A landscape with many valleys, sampled at points; each row gives a point and its height.
A ball rolls from a point to the lowest of its 3 nearest points, and stops where none of them is lower. Distance is the straight distance between rows; heights are no part of it.
reven: [188, 117, 100,  82, 118, 110, 128, 109]  height 724
gatag: [ 65,  62,  95, 111, 114,  83, 115,  85]  height 41
bas: [ 84, 168, 124, 109,  77, 135,  72, 104]  height 229
Muv: [150,  94,  89,  84, 109,  80, 107, 115]  height 124
kufe: [175, 103,  90,  80, 114,  98, 119, 113]  height 737
koned: [ 45, 122, 110, 122,  91, 132,  95,  83]  height 241
gen: [133, 143, 115,  89,  86, 123,  79, 115]  height 290
venav: [ 89, 160, 121, 106,  79, 126,  72, 110]  height 149
miga: [ 38,  71,  87, 115, 107, 123, 106,  76]  height 45
zifad: [ 82, 146, 119, 111,  84, 119,  76, 106]  height 73
tudub: [141,  96,  89,  85,  99,  86, 101, 114]  height 128
nal: [ 33,  85,  89, 115, 102, 135,  97,  75]  height 86
kos: [104,  54,  98,  89, 108,  52, 120,  96]  height 248
buzap: [134, 108,  97,  89,  92,  90,  91, 114]  height 281
mukub: [ 53,  67,  88, 112, 111, 111, 108,  75]  height 280
Patef: [ 74,  52,  96, 104, 116,  68, 122,  87]  height 127
vefen: [ 31,  60,  75, 109,  99, 133,  97,  74]  height 51
Ruk: [139, 118,  96,  88,  92, 103,  93, 117]  height 402
Gorez: [ 67,  76,  99, 107, 115,  91, 111,  88]  height 208
Sazu: [155, 122,  97,  81, 102, 110, 103, 117]  height 547
lasuz: [146,  88,  90,  80, 102,  69, 103, 116]  height 31
Gime: [ 41,  60,  80, 113, 111, 121, 110,  74]  height 222
Debe: [162,  82,  86,  80, 110,  76, 109, 110]  height 44
zeso: [ 89, 105, 105, 103,  96,  92,  91, 103]  height 691
nutub: [ 89,  57, 102,  99, 111,  61, 121,  91]  height 195
Rezu: [ 64, 123, 110, 118,  96, 119,  91,  95]  height 266
Resiz: [120,  80,  95,  89, 104,  65, 107, 104]  height 292
Zazin: [115,  63,  96,  91, 106,  50, 109, 104]  height 288
Fud: [159,  93,  90,  81, 104,  88, 103, 116]  height 220
lun: [173, 120,  95,  82, 103, 120, 117, 116]  height 650
geg: [ 68, 158, 126, 114,  82, 131,  77, 100]  height 308
bak: [ 55,  58,  94, 111, 117,  99, 116,  79]  height 192
Bap: [ 52, 140, 120, 121,  90, 128,  86,  90]  height 314
Vus: [ 86, 119, 113, 113,  94,  97,  85, 102]  height 231
kosiv: [ 88,  72, 102, 100, 110,  67, 109,  98]  height 261
mevo: [ 82, 130, 117, 113,  86, 110,  89, 105]  height 114
biz: [139,  58,  90,  80, 106,  49, 117, 108]  height 263
bol: [106, 113, 104, 101,  91,  97,  89, 109]  height 529
ver: [140,  70,  92,  79, 105,  60, 108, 110]  height 197
Kome: [ 50, 103, 100, 122, 103, 126, 100,  81]  height 221
pom: [113, 130, 109,  98,  86, 109,  82, 115]  height 240
nido: [ 84,  87, 103, 108, 106,  87, 103,  97]  height 501
Zed: [ 62,  95, 105, 120, 100, 107, 102,  91]  height 333
zan: [143, 142, 105,  90,  90, 122,  92, 115]  height 101
gis: [ 48,  89,  98, 123, 104, 115, 105,  82]  height 194
mobu: [123, 100, 103,  96, 103,  84,  97, 109]  height 388
zes: [149, 110,  93,  82,  99,  99, 103, 112]  height 485
tifub: [100,  86, 102, 102, 101,  77, 104, 102]  height 379
Roni: [138, 128, 101,  87,  89, 115,  87, 113]  height 274
sut: [ 97, 139, 115, 106,  81, 118,  80, 109]  height 115
Rigu: [ 35,  79,  83, 111, 100, 137,  97,  71]  height 134

Two balls start at each pair of points below. Name the first point that both come to, or write -.
bol and Fud | -
pom and zeso | zifad
Bap and tifub | -

For each start below, name the point where the ball stops.
lun | zan
Rezu | zifad
buzap | lasuz
kosiv | gatag

Call two points neighbours if one is among the 3 nearest of the other. Go from one point of each pair to the other, from neighbour to neighbour, staying as low as possible. Name the highest point that can't be avoided.
miga and lasuz | Zazin
zifad and gatag | mukub
miga and zifad | Rezu
